Each scene shows the same named points in several views. A view is turned or mirrored, shifted and resized as a whole, has a little noise and may leave points out.
In the rows, zero is written as 128.

Scene 1
View 1
j_567: [131 122 134 126 116 101 125 134 124 146 137 107 116 118 122 147 132 105
 124 120 130 123 184 144 164 130 116]
j_595: [148 131 114  88 120 123 145 138 141 160 148 140 105 108 149 146 139 109
 122 128 109 125 164 127 169 133 124]
j_247: [123 117 117 118 122 127 118 129 105 164 124 121 123 117 142 142 132 117
 123 118 113 131 178 142 160 123 111]
j_565: [128 128 136 119 110 139 100 128 124 174 116 116 143 119 161 137 147 134
  99 123 125 139 171 143 172 130 123]
j_464: [101 115 124 139 137 110 111 112  85 153 125 105 127 136 110 133 137 104
 147 105 131 131 178 163 153 127 106]
j_585: [114 130 117 136 150 131 106 112 103 174 101 120 140 114 150 131 126 113
 134 111 121 141 170 131 138 121 111]
j_787: [112 147 119  99 112 153 115 122 110 165 127 127 139 111 172 141 162 119
  99 145 117 132 144 157 185 147 144]
j_952: [120 111 120 104 116 113 125 123 106 161 133 121 118 132 147 148 151 113
 131 123 124 134 178 149 167 142 119]
j_456: [ 94 154  97 105 160 140 140 110  92 170 111 140 126 111 172 107 148  96
 128 139 112 138 125 146 163 147 130]
j_129: [133 108 104 104 139 103 151 141 111 169 115 136 101 114 166 124 123 105
 122 130 103 136 174 121 160 131 104]
j_623: [108  79 122 146 111  97 116 145  71 156 103  98 117 126 143 136 120 119
 105 124 111 129 208 156 172 120  94]
j_911: [133 102 131 112 120 105 120 129 120 167 133 118 116 139 134 137 138 118
 132 106 126 137 191 140 160 129 105]
j_983: [ 90 118 111 131 129 132 114 122  68 154 125 112 128 127 125 131 141 110
 127 119 115 126 165 176 171 125 113]
j_435: [133 135 127 109 105 128 128 139 127 147 151 120 117 109 131 153 144 111
 110 133 119 117 167 153 182 133 130]
j_29: [132 114 143 137 115 119  95 131 124 174 106 106 140 123 150 137 133 133
 107 112 132 142 190 135 158 122 109]
j_594: [151  99 118  94 105 128 122 146 126 182 120 135 116 120 173 142 135 136
 101 121 103 141 190 123 170 122 108]
j_47: [107 135 104 122 141 130 128 118  94 155 123 126 125 105 144 142 133  99
 136 130 114 127 159 144 154 130 123]
j_98: [127 102 127 138 116 124  97 128 105 161 131 108 130 124 109 158 124 124
 135  94 121 128 205 147 146 105 102]
j_593: [121 110  82 123 120 139 134 147  78 157 110 133 115  76 170 164 110 108
 104 149  77 114 184 129 158 109 114]
j_785: [123 128 127 108 147 110 123 112 127 184 101 128 130 134 178 114 148 115
 131 118 134 156 162 124 151 148 115]
View 2
j_464: [114  70 144 108 140 144  96 135 181 108 144 159  88 166 125 128 125 132
 120  83  78 122 112 127 163 104 118]
j_593: [138  61  45  68  72 129 134 136 141 100 171 121 107 151 110  99 144 130
 126 208 149 130 151  77 117 116 148]
j_247: [126 109 101  93 114 120 113 131 158 101 145 128 102 146 125 131 121 135
 119 139 121 133 138 127 135 114 140]
j_594: [123 163  71  66 101  97 113 119 151  90 164 107  93 123 124 135 106 146
 128 167 160 153 152 143 134 127 173]
j_29: [132 149 103  80 143 128 136 125 171  88 159 140  94 112 113 139 133 149
 118 126 109 145 129 168 117 133 132]
j_785: [137 156 116 113 100 120 113 119 220 105 111 125 122 112 155 163 104 131
 123 164  94 134 112 154 141 122 166]
j_567: [134 117 117  70 130 115  94 140 140 124 158 142  97 135 126 115 108 138
 119 115  91 135 131 123 130 115 142]
j_983: [110  69 124 122 112 128 120 137 169  98 145 139  79 180 125  96 161 120
 119 122 111 124 140 133 168 114 129]
j_595: [150 149  96  78  93  75  84 143 122 140 130 107 121 144 140 127  89 131
 122 167 121 130 152 113 128 101 166]
j_456: [144  97 120 156  62 112 118 138 208 121  84 114 127 166 162 131 142 105
 123 205  94 106 132 120 155 102 157]
j_47: [137  78 108 110  98 125 112 139 166 117 125 128 124 159 135 124 126 123
 115 156  98 117 131 103 134 102 136]
j_565: [135 154 109 107 121 104 146 131 158  91 136 116 106 127 127 121 143 137
 110 147 117 144 150 171 118 132 137]
j_911: [119 134 115  75 129 116  87 124 161 107 156 134  92 133 130 140  94 144
 124 105 113 141 128 137 149 115 153]
j_623: [103  82  95  62 120 152 118 128 176  88 203 162  49 135 112  89 150 140
 134 121 115 144 125 131 161 139 148]
j_787: [139 133 122 143  81  84 147 138 152 106 110  89 131 141 148  85 148 111
  95 172 114 134 166 152 131 127 148]
j_435: [143 128 121  89 113  82 102 151 108 133 141 116 110 150 129  90 121 128
 110 133 101 133 164 128 127 112 143]
j_952: [119 115 123  98 103 108  98 127 161 108 145 116 113 134 144 109 101 127
 110 119 110 140 137 128 153 121 156]
j_129: [136 121  77  71  81 115  85 131 178 123 148 132  92 138 140 138 102 131
 145 188 120 130 123 104 151 106 180]
j_585: [135  98  99 107 123 145 134 126 199  94 125 140 120 141 125 165 131 141
 120 150 102 120 113 133 119 108 123]
View 3
j_785: [108 150 117 119  93 101 130 104 149 127 112 133 134  80  65 129 128  97
 173  98 134 118 107 119 153 136 149]
j_129: [ 92 138 131 122 139  83 102 142 139 146  88 131 151  63  52 162  95 121
 159  99 131 138  88 102 151 123 140]
j_594: [115 110 156 123 133  79  96 127 122 148 130 144 149  63  23 129  94 140
 164  70 124 124  83 130 162 134 128]
j_435: [ 82 120 156 114 119 123  92 166 100 157 136 134 163  81  90 143 101 133
 154  62 155 117 104 114 157 151  95]
j_593: [128 122 136 144 165  92  79 155 113 156  94 134 122  24  83 175  57 140
 130  61 143 163  79 116 151 130 118]
j_567: [ 79 151 154 125 127 117 113 161 105 160 119 128 144  88  77 143 103 117
 152  73 113 111 111 115 160 141  98]
j_98: [ 99 149 177 145 153 119 130 164  96 161 140 129 108  90  62 135 116 105
 128  68  83 115 114 126 152 157  98]
j_623: [113 157 155 125 154 109 120 157  83 137  72 114 121  53  57 139  93 104
 159  54  78 123  84 130 136 128  76]
j_595: [ 75 122 144 119 121 100  90 156 130 162 129 136 169  81  71 154 101 136
 157  93 157 126  99 101 166 140 132]
j_464: [ 93 163 151 133 134 130 141 171 100 140 110 115 112  83  98 146 140  74
 146  83 101 119 105 111 135 155 100]
j_29: [117 149 149 129 121 114 124 116 111 140 126 137 121  87  52 114 105 117
 149  56 101 106 117 143 149 139 104]
j_585: [121 156 129 142 130 118 130 125 132 138 116 135 100  78  86 143 115  95
 130  80 123 131 117 121 139 145 133]
j_787: [124 104 127 112  88 121  96 133 110 126 136 134 143  54 106 128 111 122
 170  52 188 131  93 126 145 155 115]
j_456: [116 129  99 118 105 117 110 135 144 112  97 128 133  58 118 159 128  89
 158  94 189 150  94  97 119 146 151]
j_565: [123 123 140 119 106 118 110 116 111 132 137 140 131  78  67 112 108 123
 155  51 139 113 108 139 145 148 108]
j_983: [110 137 145 127 137 131 121 175  90 127 105 116 117  62 105 144 131  84
 147  66 127 135  87 111 117 158  95]
j_911: [ 82 146 160 125 129 106 125 156 114 154 125 125 139  91  58 137 126 103
 160  89 102 111 101 112 159 147 114]
j_952: [ 94 134 152 122 110 107 117 157 107 148 124 121 142  65  80 141 123 105
 175  81 129 121  89 113 164 151 112]
View 4
j_98: [132 141 108 136  85 155 109 132 129 138 127 129 151  97 120 110 171 101
 127 154 119 104 152 132 124 111 125]
j_247: [115 137 129 131 112 154 108 114 132 127 132 131 146 114 128 112 161 100
 130 140 125 113 131 131 122 119 126]
j_585: [112 136 127 111  99 147 102 111 135 146 132 133 163 115 126 114 142 111
 143 132 126 116 135 123 125 131 119]
j_29: [129 137 123 124 100 134  89 118 122 138 134 114 139 110 139 116 159  94
 141 147 135  99 145 130 128 129 128]
j_567: [130 143 125 137 106 169 107 127 127 129 128 124 133 116 131 119 162  97
 119 150 124 106 130 120 124 127 130]
j_435: [125 140 145 150 120 167 106 127 126 118 142 144 124 112 129 114 158  82
 116 150 132 105 116 127 119 119 128]
j_593: [ 91 148 133 141 144 153 118 100 124 133 131 144 172 123 142 103 175  98
 102 128 134 113 135 150  95 127 118]
j_464: [128 143 116 114  91 177 115 128 147 138 132 127 147 113 116 116 163 111
 142 144 121 118 135 112 122 104 131]
j_983: [115 145 130 114 112 173 116 120 152 134 145 140 147 114 118 111 170 103
 145 138 133 123 131 121 111  93 133]
j_785: [110 122 139 111 110 140  95  98 133 125 128 110 136 127 134 122 134 114
 156 127 118 119 117 117 144 142 128]
j_911: [127 132 120 137 101 156 107 118 129 120 123 113 130 112 127 117 165 103
 131 147 114 109 132 125 135 122 133]
j_565: [123 131 144 127 112 135  87 113 123 128 145 130 134 109 139 116 154  84
 146 143 141 103 131 132 125 122 128]
j_456: [ 92 133 159 108 132 164 111  96 149 127 145 147 146 131 123 116 130 110
 150 117 130 132 100 117 122 128 123]
j_595: [112 131 144 156 125 158 109 110 122 109 129 138 125 116 126 114 147  92
 108 142 117 109 109 133 132 139 124]
j_47: [108 139 139 125 116 170 115 116 138 134 137 145 155 118 125 114 147 105
 128 131 125 121 120 122 115 123 121]

In a view up to two points have been moved. Name them for each view, in the order of its rows, or write none.
view 1 => j_567
view 2 => j_464, j_983
view 3 => j_595, j_911
view 4 => j_785
